Each row is a point on a tangle of strands that fork and nearly touch. The rows are in no order.
(in the rows, 128 means zero)
Points whose rows are less than 123 apart are linked; no others are. Some points are linked to none.
(8): [ 87  97 116 144 176 151 139  78  79 180 128  89 168 107  44 131 137 143
 151  95 137 120  92 130  97 138 130  92 125 124  99 117 144]
(1579): [160 110 128  86 106 103 119 114 145  87 153 122 128 170 154 118 100 124
 115 117 159 109 119 100 169 147 153 152 126 159 172 163  97]
(78): [113 119 140 151 135 145 144 130 112 153 146 103 132  96  76 141 121 136
 157 123 126  97 109 156 110 110  99 154 117 129 109 149 145]
(1064): [145 137 188 110  90 148 120  62 127 121 103 133 136 165 129 135 141 133
  81  96 103  94 140 130 161 155 116  84 104 156 120 138 156]
(1186): [123 151 119 107  97 139 194  85 137 122 107 133 118 147  94 110 111  97
  94 110 134  90 112 123 164  93 115 129 115 114 160 128 122]
(931): [135  87 154 141 127 149 124  82 116  94 102 139 147 126 116 146 129 156
 127  94  99 139 130 128 133 156 109  73 113 145 137  94 110]
(1631): [175 186 160  94  74 152 107 121 177  76 126 103  84 179 108 121 130 114
 105 107 161  69 109 128 184 121 101 168 100 126 126 133 135]
(1556): [138 104 103 137 159  99 146 126 125 120 124 131 168 132 162 147  84 146
 198 137 135 179 135 110 145 183 152 157 194 140 185 123 117]
(1255): [127 141 151 139 136  93 111 208 125 144 167  92 114 113 165 174 140 119
 155 203 111 150 153 140 106 110 149 173 141 133 115 153 131]
(193): [103 104 145 190 157 124 199  81  99 172  90 147 163  91 113 130 154 161
 182 141  84 166 129 139 115 157  95 126 193 121 155 124 122]
(1799): [102  86 156 152 144  94 109 103 100 140 116 110 166 109 152 161 161 157
 130 145  97 151 159 120 118 156 131  93 148 153 137 135 113]
(1430): [177 120 135 158 104 134 164 147 155 112 131 111  95  99  70  88 142 120
 158 141 117 117 106 157 145  67  65 201 117 106 165 144 114]
(1270): [ 96  87 104 171 193 109 146  64  98 166 106 114 184 119  50 126 140 148
 156 106 128 138 103 134  95 159 141 113 143 124 156 119 111]
(27): [138 116 115  87 161 179 121 123 117 116 149  90 149 139  92 103  87 123
 134  75 176 115 114 110 126 147 168  89 102 119 111 126 140]
(1321): [137  70 135 174 131 146 141  92 119 108 133  89 151 123  47 105 149 163
 123  74 116 114 103 142 129 115  85 137 116 158 155 125  92]
(1487): [186 134 220 151 104 157 110 106 136 105 100 146  89 163 151 150 119 158
 148 140  97 108 121 139 177 127  88 145 130 160 118 132 148]
(706): [136 134 128  82 118 114  93 110  79 165 133 159 121 148 210 144  95 144
 131 115 144 141  93  90 141 190 191  71 181 149 130 117 164]
(240): [153  66 127 154 151 154  99  93 140  69 105 138 178 111 119 137 127 162
 112  75  90 184 146 115 139 170  91  71 113 163 158  97  64]
(1389): [130 134  94  94 116 138 211 113 140  85  95 179 111 143 151 104  98 107
 148 149 130 168 112 126 152 111 129 139 155 117 171 142  83]
(1146): [134 165  90  59  91 146 130 127 177  67 162 139  94 167 164  76 132 102
  98 119 184 124 130 147 138 108 143 136 110 152 113 139 101]
(1762): [114 141 123 136 173 174 172 121 102 160  96 116 130 116  96 111  60 150
 185 112 121 115  93 140 108 137 118 121 139 100 108 129 177]
(543): [146  95 152 102 104  91  90 111  99  98 125 184 146 151 190 164 112 160
 112 122  98 146 156 101 154 189 150  91 136 168 140 126 107]
(506): [149 153 195 149 119 113 128  95 123 131 106 167 107 151 181 170 167 131
 116 168  80 125 165 124 159 158 132 129 133 142 107 125 167]
(813): [131 110  66 177 115 142 154 120 117 129 127 130 129  88  20  81 151 130
 136  62 137 106 101 165 102  95  85 134  73 115 134  84 107]
(525): [127 180 108 127 120 139 145 185 147 160 113 149  84  73  99 131 129  90
 140 149 132 114 108 146 103  71  86 143  89  93  87 141 141]
(384): [137 125 111 101  90 122 103 184 158  76 144 138 118 128 182 123 148 117
  81 154 128 151 159 130 114 118 127 128  93 144 114 117  95]
(1059): [167  94  98  95 134 154  78 159 151  47 182 107 168 126 130 102 118 128
 120  54 151 157 163 108 140 168 143  93  79 164 142  90  73]
(1881): [101 188 184 127 129  82 123 135 124 176 126 142  97 153 187 160 161  96
 134 212 113 112 137 129 154 122 161 150 161 117  96 145 175]
(1067): [112 119  72 154 206 110 151 158 122 154 128  92 164  93  82 117  99 143
 193 136 164 155 124 142  77 167 144 148 153  99 125 125 148]
(1671): [ 99 139  68 132 159 154 152 127  96 158 124 143 145  76  71 104 142 112
 121  86 150 120 116 126  78 116 150  82  75  95  95 112 130]
(1414): [128 140 145 124 144 114 130 190 134 102 124 150 114 112 192 158 137 125
 164 200  98 178 149 135 114 111 137 176 150 132 135 145 108]
(1253): [140 137 142 114 148 195 110 135  92 119 101 107 119  99 109 153  96 168
 164  71 130 152 123 155 109 145  91  83 113 152  76 120 116]
(964): [ 79 144  93 138 115 119  95 163 110 186 169 117 132  76  78 101 161  95
  73 118 157 106 151 121  76  84 134 109  75 101  71 124 129]
(396): [155 140  63 134  73 114 136 137 140 114 163 128 122 100  87  82 178 111
  76 103 150 118 136 181 114  74  86 162  88 100 145  80 108]
(1038): [138 110  68  99 135 114 116 137 147  61 171 115 164 119 110  77 134 115
 120  97 165 164 151 104 123 140 159 121  90 153 159 103  75]
(489): [126 163 101 139  95 121 142 113 163 141 103 157 112 111 113 106 170  86
  22 124 118  88 110 141 155  75  97 113  90  78 149  91 133]
(1460): [137 198 219 141 105 121  79 125 166 134  89 152  88 145 156 174 167 115
  91 130 110  79 125 142 155 116 100 126 103 112  55 122 193]
(1035): [166 139 160 155 102 153 165 127 146 100 127 122 106 126  98 118 119 145
 139 125  99 124 124 157 152  98  76 159 125 127 139 141 119]
(523): [151 144 123 123 121 140 178 144 159 119 163  87  97 125  70 107 110 100
 170 131 143 102  90 138 142 100  88 208 111 124 159 156 135]
(670): [130 119  46 110 124  92 184 133 145  99 188 106 161 110  66  48 173 106
 133 102 173 131 128 123  87 132 161 161 105 108 144  98  91]
(1661): [145 121 129 133 145 102 156 154 126  94 125 150 136 126 205 147 103 136
 185 175 100 192 144 127 138 158 138 162 169 140 177 142  99]
(1896): [ 70 113 106 141 153  69 186 112 119 167 137 126 161 138 147 142 139  89
 127 185 128 121 133 121 116 113 181 152 189 105 177 131 131]
(726): [ 82 157 106  93 145 152 124 114 109 178 127 125 126 136 123 105 107 106
 106 122 166 102 106 105 106 114 175  96 133  86 100 131 161]
(310): [112 128  84  85 169 139  83 171 109 132 147 128 142 119 172 142 100 139
 143 109 163 185 146 108  83 169 183  95 129 116 107 103 106]
(1651): [170 109 130  93 133 151 147 120 136  80 150 105 119 174 126 121  70 139
 157  99 149 126 112 119 157 147 138 172 138 154 176 145 107]
(51): [139 137  44 113  90 100 187 132 141 100 149 140 132  90  78  56 176 107
 111 107 151 132 123 145  85  94 126 171  89 107 141  95  87]
(41): [112 184  94  97 108 141 161 155 155 110 100 175  96 115 119 122 127  81
 107 149 139 112  96 138 132  60  92 152 101 100  92 123 130]
(773): [124 116  68 100 158 116 170 120 126  95 130 137 129 145 159 116  96 116
 142 138 166 161 119 116 122 149 186 139 149 128 165 114 110]
(864): [150 198 224 110 106 126  92 110 146 128  85 158  83 167 159 172 156 139
 127 142 114  72 111 108 177 135 132 158 119 141  66 145 178]
(1827): [146  81 143 166 135 104 101 145 146  77 153 122 168 106 149 157 121 157
 157 136 108 175 161 101 142 166 104 146 160 164 193 148  72]
(1939): [150 117 154 113 118 176 140  65 122 108  70 139 139 141 116 129 112 141
  79  98  92 116 125 118 153 144 126  51  99 148 137  85 137]
(73): [132 160 186 176 113 145 117 135 148 159  77 193  88 115 135 152 169 125
  78 133  82 117 137 157 134  98  49  98 115  80  98 103 186]
(1153): [133 161 146  98  94 138 134  93 144 117  64 210 104 167 157 133 132 134
  65 127  93 126 130 130 154 145 131  85 104 126 110  98 150]
(135): [ 92 133 145 120 113 116  99 137 103 173 116 129 150 113 132 145 160 129
  78 145 104 106 161 122  99 103 129  96 108 114  79 130 144]
(1589): [111 153 110  96 128 160 180  94 109 130  60 191 123 127 139 132 117 129
 133 115  85 152 120 119 137 146 136  88 133 108 127 113 128]
(1213): [175 113 212 155 112 188 138  79 118 102  68 157 103 159 141 137 118 166
 126  85  98 122 131 144 168 152  71 109 125 152 112  99 157]
(1894): [116 156 167 110 118  95  67 184 108 135 116 144 127 142 210 176 170 129
 114 196 105 140 162 129 117 134 160 117 124 142  98 140 130]
(799): [120 106 118 108 145 140 132  94 114 124 147  78 153 142  93 123  92 138
 143  95 155 107 108 116 121 143 151 115 140 142 154 132 134]
(819): [113  96  94 132 157 109 169  99 124 157 124  90 157 151  89 109  88 114
 154 130 151 115 107 128 132 148 162 153 164 126 190 131 163]
(550): [179  95 119 164 124 150 135 156 158  66 136 123 142  96 107 129 126 173
 155  89 132 203 151 140 116 147  74 135 114 145 170 104  60]
(663): [145 120 160 151 125 120 192  86 129 125  96 159 124 137 147 124 119 138
 146 145  89 130 144 126 162 136 111 142 168 127 179 142 127]
(126): [101 127  77 112 111  86 190  86 134 135 155 105 140 141  94  78 139  85
 107 134 161  89 102 126 129  87 151 167 123 115 178 150 117]
(1325): [123 120 131 110 111  92 108  88  92 172 130 132 128 173 199 130  88 126
 143 131 151 109 100  89 155 181 203 113 200 171 132 116 183]
(1691): [114 123 113  63 119  90  88 121 118 104 151 158 124 184 206 127 120 119
  82 149 168 119 118  95 136 159 195 104 145 144 126 149 102]
(301): [103  97  39 102 168 102 151 119 147 102 157 116 151 149 129  89 115  85
 131 125 223 161 116 107  99 158 206 115 155 129 156 116 104]
(1373): [131 109 176 156 141 145 149  77 105 162 136 105 141 126 102 133 148 146
 144 137  91  90 131 132 131 113  84 135 145 152 127 156 155]
(1567): [ 78 107 125 145 139  89 162  66 102 181 111 142 184 118 147 131 152 129
 145 139 101 155 150 125 121 178 181  93 190 129 165 109 170]
(1192): [151 105 137 179 145 159 169 125 139 105  80 155 139  89 101 117 129 162
 141 109  91 177 135 137 131 118  87 108 152 122 156 124  88]
(1027): [104  80 101 175 145 133 100 144 105 157 170  78 145  95  47 124 172 154
 133  86 130 121 130 146  71 116 102 135  92 135 109 126 108]
(1209): [ 81 135 146 170 137 109 184  94  72 194  97 137 144 118 146 141 140 141
 180 150  87 161 136 135 128 164 159 110 196 132 145  94 204]
(735): [100  89  89 174 153  77 154 177 131 146 185  94 170  91  84 136 150 135
 164 153 141 155 144 128  73 133 153 185 139 117 152 144 112]
(295): [142 127  70 135 117 126 221 126 158  83  94 178 122 118 103  78 136 115
 128 136 111 155 111 117 130  91 112 150 124  95 168 129  84]
(362): [ 87 135  86 108 151  99 176 132 128 132 119 127 150 145 167 117  96 107
 144 175 158 143 113 128 116 129 176 156 193 119 170 119 135]
(1621): [103 141 105 131 121 116 109 128 127 192 163 106 107  96  69  92 129  97
 104 114 162  62  94 129 110  81  96 148  70  91  99 153 161]
(1570): [ 66 130 129 153 157 128 151 110  83 229 143 123 143  87 100 134 114 118
 133 135 122  90 111 132  99 107 115 114 123  96  95 142 193]
(1835): [171 136 103  74 132 154  87 181 135  73 148 183  94 149 186 144  91 143
 131  97 158 152 136 121 152 140 145 110 101 157 104 121  81]
(1779): [116 101  73 110 108 101 139 138 142  94 189  81 157 132  88  87 147 121
 126  91 172 132 138 127  99 141 160 153 104 135 162 119  95]
(1283): [118  63 136 170 136 137 111 115 122 106 159  62 163 122  87 138 133 178
 156  98 113 136 115 128 104 131  80 147 128 171 155 145  79]
(1197): [122  66 192 172 122 110  87 113 118 109 163  70 162 132 117 147 157 163
 132 131 100 114 137 128 133 122  90 136 137 176 146 139 101]
(859): [160 123 108  77  96 121  83 145 137  78 183 122 108 164 172 129 102 126
  99 128 163 117 145 106 137 146 155 149 108 170 135 153  84]
(1171): [163 173 148 125 117 150 132 170 163 112  70 175  79 125 169 155 127 111
 124 167 105 147 139 139 149 100  97 150 124 108  95 129 123]
(792): [126 140 105  87 128 127 101 202 137  80 158 143 101 123 188 140 130 115
 132 155 152 171 168 135  95 127 158 133 115 117  89 138  94]
(536): [ 98  85  99 149 158 126  91 165 110 174 185  68 148  90  71 107 129 142
 143 105 153 131 127 139  52 132 138 116 102 104  89 137 142]
(1412): [165  58 155 172 126 140  96 149 147  76 134 120 150 123 142 142 131 185
 148 111  89 178 150 122 137 149  62 137 128 172 176 129  73]
(790): [124 137 122 116 176 164 138 135  94 171  77 118 136 115 118 136  75 151
 213 112 134 152 103 138 109 167 135 109 169 118 117 113 150]
(714): [153 142  84 138  78  83 106 147 168 138 169 112  93  86  85  94 178  91
  77 134 110  99 115 160 138  70  64 189  93  88 120  97 122]
(1135): [111  85 148 136 141  87  72 117  99 124 159  92 177 130 167 163 124 150
 115 121 118 129 157  97 126 178 153 113 135 166 159 153 107]
(371): [148  87 162 156 133  86 106 148 133  94 125 159 164 139 192 137 142 160
 120 160  79 166 171  97 171 158 122 132 165 149 194 158  70]
(1410): [137 158 125  77 125 143 187 105 133 106  87 206  91 153 192 129  87 114
 140 155 108 161  99 122 168 132 148 130 164 132 138 134 103]
(1813): [129 116 137 136 157 112 117 164 115 138 153  88 128 112 135 162 109 122
 158 161 133 143 134 137 102 136 139 153 147 123 136 141 145]
(1044): [126  95  83 159 193 119  99 163 115 160 117  88 183 116 133 125  82 155
 197 124 185 180 133 117  72 184 165 125 172 127 113 110 161]
(637): [151 142 148 104 146 203  96 142 105 127 135  93 103 121 106 150  65 159
 180  87 163 140 112 142 136 146 112 110 102 136  66 145 144]
(1444): [155 167 214 167 119 142  89 136 136 142  70 166 103 135 165 183 177 133
 104 138  80 115 150 147 129 115  80 102 101 111  71  95 182]
(927): [127 134 142 145 150 153  90 174 139 195 161  67 123 123 124 122  70 135
 182 153 139 100 115 143 108 123 126 140 144 103  77 136 199]
(1143): [131 138 148 103 142 141  94 120  78 147 111 128 127 137 181 160  89 166
 164 103 124 140 123 118 137 178 156  74 142 151 105 131 152]
(1906): [136  94 213 202 106 102 114 112 116 136 108 153 141 126 150 158 198 158
  90 163  50 135 167 129 124 130  90  97 143 143 127 127 132]
(1504): [112 181 113  86 123 167  99 153 168 150 185 101  77 170 142 100 101  84
 136 135 207 108  92 123 132 114 159 153 134  95  68 153 159]
(623): [155 129 199 153  88  78  48 159 186 105 143  76 114 155 129 163 197 117
  85 160 101  63 141 140 132  96 100 152 107 130 123 139 144]
(227): [151 102 111 131 152 147 120 158 134  62 156  97 157  95 113 135 123 155
 174  86 149 182 149 129 101 176 108 126 110 167 147 114  79]
(1623): [154  77 195 166 108 103  95 145 134  96 140 118 149 129 149 160 168 153
 104 155  82 128 174 137 127 129  95 124 139 153 142 145  97]
(1092): [146  78 143 145 123 103 110  98 138 111 102 171 170 134 189 150 135 157
 115 116  66 176 168  91 171 183 132  92 133 144 181 119  88]
(206): [ 94 148 147 149 153 125 123 141 100 208 132 112 130 116 128 149 103 131
 169 170 119 103 116 134 114 114 135 137 159 119  98 141 199]
(944): [ 66 117 110 124 149  91 162  66 115 177 119 122 165 142 140 131 119 105
 112 158 119 109 129 103 112 148 201 119 184 122 171 117 168]
(71): [140 105  90 150 174 141 146 110 131  85 132 111 177 109  86 130 116 143
 179  84 146 173 116 126 114 183 126 125 134 154 166 115  75]
(405): [137 118 139 112 119 122 100 144 122 118 108 169 127 127 185 164 121 151
 111 132 106 160 160 121 132 155 159  96 120 151 114 129 100]
(1489): [156 166 145  80  92 123 153 131 141 109  75 231  84 171 217 140 123 137
 127 169 119 145 120 133 179 144 146 139 152 129 116 131 120]
(661): [115 105 123 149 163 130 157 114 113 133 128 107 150 144 139 141  74 146
 194 142 126 126 118 123 143 154 147 167 177 138 185 123 140]
(208): [111 161 133  89 131 121 165 119 134 151 124 133 103 155 160 128 123 112
 134 165 135  97 110 126 151 114 158 168 152 125 129 150 150]
(608): [143 116 121 109 121 122  81 190 115  84 117 166 143 107 200 181 104 162
 153 143  93 192 175 111 133 171 133 122 125 150 124 122 100]
(1921): [166 137 196 144 114 124 151 106 130 120 102 191 115 148 188 124 147 137
 135 164  79 143 151 111 174 137 129 131 156 131 151 149 148]
(49): [140 170 187 107 114 149  82 113 113 166 141  98 104 170 135 158  99 138
 138 132 137  69 119 131 161 138 132 129 137 132  86 167 175]
(1716): [ 94 142 104  93  98  95  95 111 145 128 157 113 140 166 144 104 161  95
  37 151 153 100 150 105 116 104 173  94 105 122 129 143 102]
(1668): [ 95 111 116 121 138 101 124  97  93 187 132 111 157 152 161 128 106 128
 141 163 146 111 124 107 139 150 186 131 189 150 152 119 179]
(1318): [118  90  75 124 155  93 100 166 140 132 176  96 162 145 161 134  75 121
 145 146 192 147 159  95  94 152 180 158 162 150 156 120 119]
(547): [132 139  97  81 127 141 154 181 156  74 160 130  96 123 143 123 100 120
 149 151 163 153 151 125 119 113 153 168 116 139 124 126 104]
(752): [171 145  82 148 103 163 149 121 123 112 123 130 116  98  59  83 138 114
  91  43 127 106  96 181 135  89  74 107  82 107 123  67 129]
(231): [130 152 137  95 149 178  94 160 125 165 160  75 108 134 115 131  68 136
 166 118 173 110 114 135 124 134 131 139 134 103  71 153 161]
(137): [113 116 172 131 125 148 152  49  86 167  92 142 140 134 143 148 146 138
 143 116  78 143 142 120 146 164 135  72 147 156 121 115 170]
(716): [123 104  96 174 182 111 163  89 125 143  97 115 196 108  96 140 126 147
 170 128 136 155 119 126 104 170 135 134 162 140 190 136  87]
(1909): [ 76 171 142  85 127 132  99 117  97 187 122 133 122 113 126 144 125  98
  98 140 134  87 143 119 106 113 144  89 111 107  71 134 163]
(890): [167 178 185 103 120 119  91 152 171 115 147  98  73 171 158 159 126 122
 161 155 135  85  90 123 186 115 146 187 141 140 115 163 161]
(238): [143 148 126 155  84  82  85 173 182 135 146 118 100 106 112 133 202  90
  78 171 115  98 128 140 115  67  89 165  85 102 113 121 132]
(87): [108 148 124 142  83 102 111 137 145 157 113 164 124 140 135 121 172 100
  10 123 111  99 139 134 122  97 104  98  79  92 114  95 141]
(1294): [110 142 119  78 104  93  77 133 144  93 173 115 111 196 180 120 145 102
  66 143 171 109 157 120 136 133 173 133 115 131 128 162 105]
(704): [ 79 114 139 163 158 142 109 112 101 205 167  78 124  97  66 125 124 151
 145 126 124  68 106 135 102 101  97 143 112 114  95 160 179]
(1190): [103 123  83 130 160 120 133 161 115 186 173  93 136 107  90  88  95 104
 140 114 180 119 118 118  60 115 146 138 113  90  77 140 170]
(514): [149 107 179 178 125 166 165  68 130 128  90 154 121 115 109 130 128 166
 158 110  79 146 127 135 154 139  75 111 166 148 160 138 128]
(548): [122 155  67 108  86 135 171 101 148 112  89 155 115 131  97  72 126  80
  56 103 121  90  97 136 157  76  98 106  97  94 158  96 119]
(732): [137 121  92 148 127 126 126 133 130  97 126 115 156  96  98 118 141 137
  89  78 109 147 137 150 119 109 109 107  91 120 136  95  91]
(533): [120 132  89 150 122 129 208 151 139 118 104 168 134  85  81 110 131 110
 161 141 119 163 125 139 102  93 114 167 127  88 144 136  96]
(1802): [126 171  96 105  99 138 107 150 130 160 200  83 103 111  76  70 146 105
  94  82 179  79 119 128 116  96 112 138  79 102  85 136 156]
(1384): [ 98 184 114 122  85 115  87 154 160 143 123 125 111 122 116 136 165  98
  39 137 151  79 126 121 131  81 101 123  81  90  75 121 151]
(1780): [130  80 125 162 124  93 132 168 134 105 142 103 154  97 122 132 177 144
 130 144 104 187 166 139 103 110 117 157 128 139 180 143  76]
(171): [168 132 164 142  97 123 148 157 170  84 109 140  89 142 134 116 150 123
 113 159  92 118 133 135 162 104  94 152 128 127 171 133 111]
(412): [132 179 176 134 135  98 110 129 101 169 130 120  89 151 193 154 124 123
 165 198 117 126 126 125 156 140 159 152 192 152 115 131 197]
(1879): [192 115 203 129 120 158 106 158 133  85 105 130  97 136 154 151 106 166
 155 133  99 142 141 144 158 151  80 131 135 157 120 139 117]
(1693): [127  81 167 214 130 116 109 158 122 166 132 131 107  84  97 141 181 132
 114 158  71 115 143 151 113  68  78 134 127 115 118 132 120]
(148): [142 149  86  88 124 171 133 118 135  96 166 103 130 154  91  63 122  92
 103  79 180 119 112 118 134 123 171  92  85 118 110 116 127]
(540): [132  88  70 122 156 121  90 165 118 136 150 111 142 149 156 105  59 131
 173 115 190 152 106  85 118 157 204 153 185 136 129 119 156]
(1845): [109 131  96  70 132 113 126 100 137 121 143 147 105 182 187 107  91  99
 112 142 190 114 103 128 158 126 207 120 157 142 136 137 119]
(381): [123 146 184 104 108 167 121  71 110 150 110 115 118 153 108 148 122 135
 129 115 111  83 115 144 151 151 119  99 130 151  93 146 178]
(780): [124 100 152 161 155 165 100 150 109 124 105 128 144  87 126 168 144 180
 136 103  73 172 156 146  87 126  79  88 135 136  88 109  93]
(501): [ 92 128  95  85 125 120 140  90 118 124 136 115 152 134 128  83 139  86
  60 116 137  98 126 106 130 114 169  93 107 133 157 119  98]
(1314): [ 88 107 104 143 151 136 145  80  99 159 116 112 166  87  28 106 155 123
 101  91 125 111 101 114  99 127 147  79 100 117 121 125 140]
(418): [115 148 122 142 105 113 117 175 147 151 121 134 104  85 125 140 169  90
 101 163 100 120 125 143 118  60  94 154  94  98 112 145 128]
(535): [ 99  86  92 130 150  84 116 165 138 155 188  83 167 119 127 116 135 126
 128 163 171 151 145 118  63 136 175 148 145 131 139 142 120]
(808): [ 94 129  81 117 129 122 119 165 109 173 194  99 143 110  97  81 149  82
 103 117 177 121 131 114  80 103 167 115  95  79  79 133 127]
(504): [124 136 119 118 140 145 196  92 127 118 116 131 137 123  57 108  93 115
 152 106 139 102  98 127 141 108 112 139 111 110 157 140 127]
(649): [146 152  95  69  99 153 152 142 158  79 140 159  76 164 158 126 100 110
 133 132 164 136 113 138 145 109 134 152 111 140 134 144  89]
(259): [122 177 117  79 127 114  89 134 154 150 151 164  84 186 200 137  96 120
 104 159 192 117  86 127 147 132 182 142 170 138 103 151 137]
(1434): [170 117  89  72 117 155 103 170 161  46 163 157 112 150 172 101 109 141
 102  80 159 156 148 107 157 152 147  99  79 166 135  99  60]
(292): [169 121 178 149 134 124  88 173 108  92 104 149 115 114 193 187 115 169
 186 151  85 172 157 133 144 158 101 125 137 159 124 139 102]
(766): [131 142 165 189 113 115 107 161 135 165 108 152 100  96 102 149 178 104
  81 144  78 102 133 176 115  68  66 133  97  88 103 110 146]
(1387): [178 169 189 110  98 135  98 140 189  73 105 123  61 173 130 151 131 124
 127 141 132  88  95 118 181 114 104 189 111 131 116 151 135]
(1506): [117 104 131 210 163 123 180 111 121 142  88 175 145  73 101 133 166 168
 154 137  78 172 139 135 120 110  90 128 165 105 161 139  86]
(1241): [189 142 162 108 123 192 118 108 131  69  75 151  94 150 139 139  85 165
 117  77 106 126 119 145 175 144  86 102 102 152 119 104 121]
(1049): [156 163 193 112 131 133  75 150 155 139 162  64  98 154 126 164 117 138
 161 159 135  72 121 137 155 120 125 161 122 136  89 164 165]
(971): [131  99 118  96 152 128 119 109 114  97 124 128 156 118 153 153  84 133
 156  98 134 159 124  94 147 176 150  94 135 151 152 128  93]
(1469): [106 123 142 149 153 140 180  97  91 165  89 133 143 103 119 146 119 147
 220 128 100 154 124 143 131 177 127 107 182 128 134 113 164]
(1161): [ 68 132  83  96 145 118 148 108 126 149 129 132 143 133 120  88 141  88
  87 136 167 116 127 104  92 108 207  98 120 109 126 123 130]
(1747): [128 135 199 174 128 128 160  61 102 179 143 112 130 149 125 130 139 118
 155 164  89 102 133 129 168 137 112 145 166 155 147 143 187]
(123): [117 172  71  63 113 157 122 127 145  93 163 140  93 159 143  67 135  78
  91 103 195 123 122 123 121  99 159  91 101 120  92 124 116]
(1919): [ 99 104 155 168 148 115 122 147  93 155 117 128 163  85 141 172 161 161
 154 153  74 164 148 142  89 127 118 104 141 139 112 117 120]
(1666): [133 189 120  77  91 160 117 121 160 100 120 119  87 163 126 130 120 106
 102 115 165  87 107 127 170 107 114 134 108 122  98 157 142]
(1726): [143 178 204 154 132  99 132  89 125 170 143 112 105 173 147 148 125 105
 166 177 116  83 123 119 185 154 137 153 178 146 127 132 196]
(1746): [119 136 107 128 167 165 202 101 112 138  84 135 134  91  47 106  94 128
 190  82 126 122  87 139 115 133 113 116 115  85 128 130 136]
(261): [138  84 144 174 110 168 133  85 108 137 122 110 122 128  37 126 161 160
  91  69 104  93  91 154 122  80  53 122 107 131 137 106 104]
(1531): [156 134 144 118 118 152 149 125 137 109 156  72  99 158  93 120  92 137
 167 128 154  86 109 127 164 124 112 173 135 140 164 161 147]
(755): [131 130 200 184 102 109 124 101 100 156  89 163 129 139 174 152 181 130
 122 160  46 157 174 135 131 134  91  93 154 140 107 135 182]
(1757): [ 99 141  78 150  93 117 120 134 115 172 141 123 114  72  59  97 166  87
  79 107 136  89 123 137 109  77  93 148  80 103 119 127 130]
(149): [112 123 141 147 160 179 100 160  92 140 117 100 127  87  88 164 129 176
 157  90 106 132 130 168  89 108  69  96 105 135  60 125 131]
(1336): [140  92  95 133 161 143  72 154 114 145 128  89 164 132 127 107  46 153
 195  96 191 149 108 102 104 182 168 126 181 137  97 117 169]
(942): [ 98 127 133 125 115  75 163 113 140 131 126 160 131 158 207 138 150 105
 109 208  99 144 154 118 151 126 169 148 172 139 167 150 110]
(1269): [121 100 137 133 140 119  65 170 105 126 183  67 149 129 151 166 120 144
 134 133 141 129 152 112 109 142 148 140 134 147 141 151 120]
(1457): [ 67 145 101 121 144 127 165 118 103 190 106 145 137  74  70 114 117  96
 120 123 147 104 113 128  86  92 129 120  96  88  87 141 164]
(1727): [136 100  62  89 173 141 105 141 136  97 166 125 144 146 121  95  66 108
 160 112 218 159 113  96 104 179 202 126 159 107 135 100 127]
(1743): [109  96 102 174  96 132 122 100 106 163 132 128 109  94  30 103 158 129
 100  82 116  84 100 163 118  73  81 128  75 107 133 104 113]
(560): [123 134 152 123 116 102  78 178 115 138  89 164 135 114 208 166 156 140
  92 161  89 179 183 127 106 136 131 105 114 125 103 109 108]
(1880): [118 196 123  96  92 115  98 143 192  91 112 129  90 162 141 122 175  94
  59 140 152  76 109 116 152  90 104 144 108 101 101 129 141]
(546): [164 141 143 123  97 109 102 166 176  84 110 142 116 168 167 125 163 122
  70 152 107 129 148 146 131  95  89 135  99 121 158 112 101]
(1379): [136 194  94  86 113 176 176 135 166  94  64 199  70 148 133 103 127  89
  96 127 132 137 115 146 147  87 103 113 105 101  96 104 125]
(578): [110  95  97 178 145  92 177 150 129 129 133 130 146  89  76 123 155 132
 166 137 133 148 133 138  95 108 124 193 130  92 161 163  89]
(1829): [125 100 151 137 109 146 180  50 124 128  86 142 148 142  99 106 138 114
  66 100  88 123 124 118 157 131 140  84 126 130 162 109 126]
(772): [113 155 157 134 103 116 132 122 135 153 100 167 128 123 158 162 154 117
  91 162  98 115 155 124 133 114 126 111 129 124 109 134 149]
(176): [180 149 137  66 124 159  97 130 121  69 100 167 106 159 161 141  92 149
 109 100 135 138 134 114 168 151 135  99  97 144 108 133 113]

Follow the links from the first point to the second, and from the first to the third. Name the last point that the two ways share.
(808), (1716), (1506) -> (506)
(1143), (755), (1387) -> (1469)
(193), (261), (1716) -> (506)
(1325), (1921), (1186) -> (1469)
(1186), (1325), (301) -> (944)

A fork is a point with three links, a tip a point with one. Leave the first point through the second and follow the links. Name the first fork or tip that comes.
(1746), (504) -> (1939)
(292), (1879) -> (418)
(148), (27) -> (1570)
(649), (547) -> (1294)
(71), (227) -> (405)
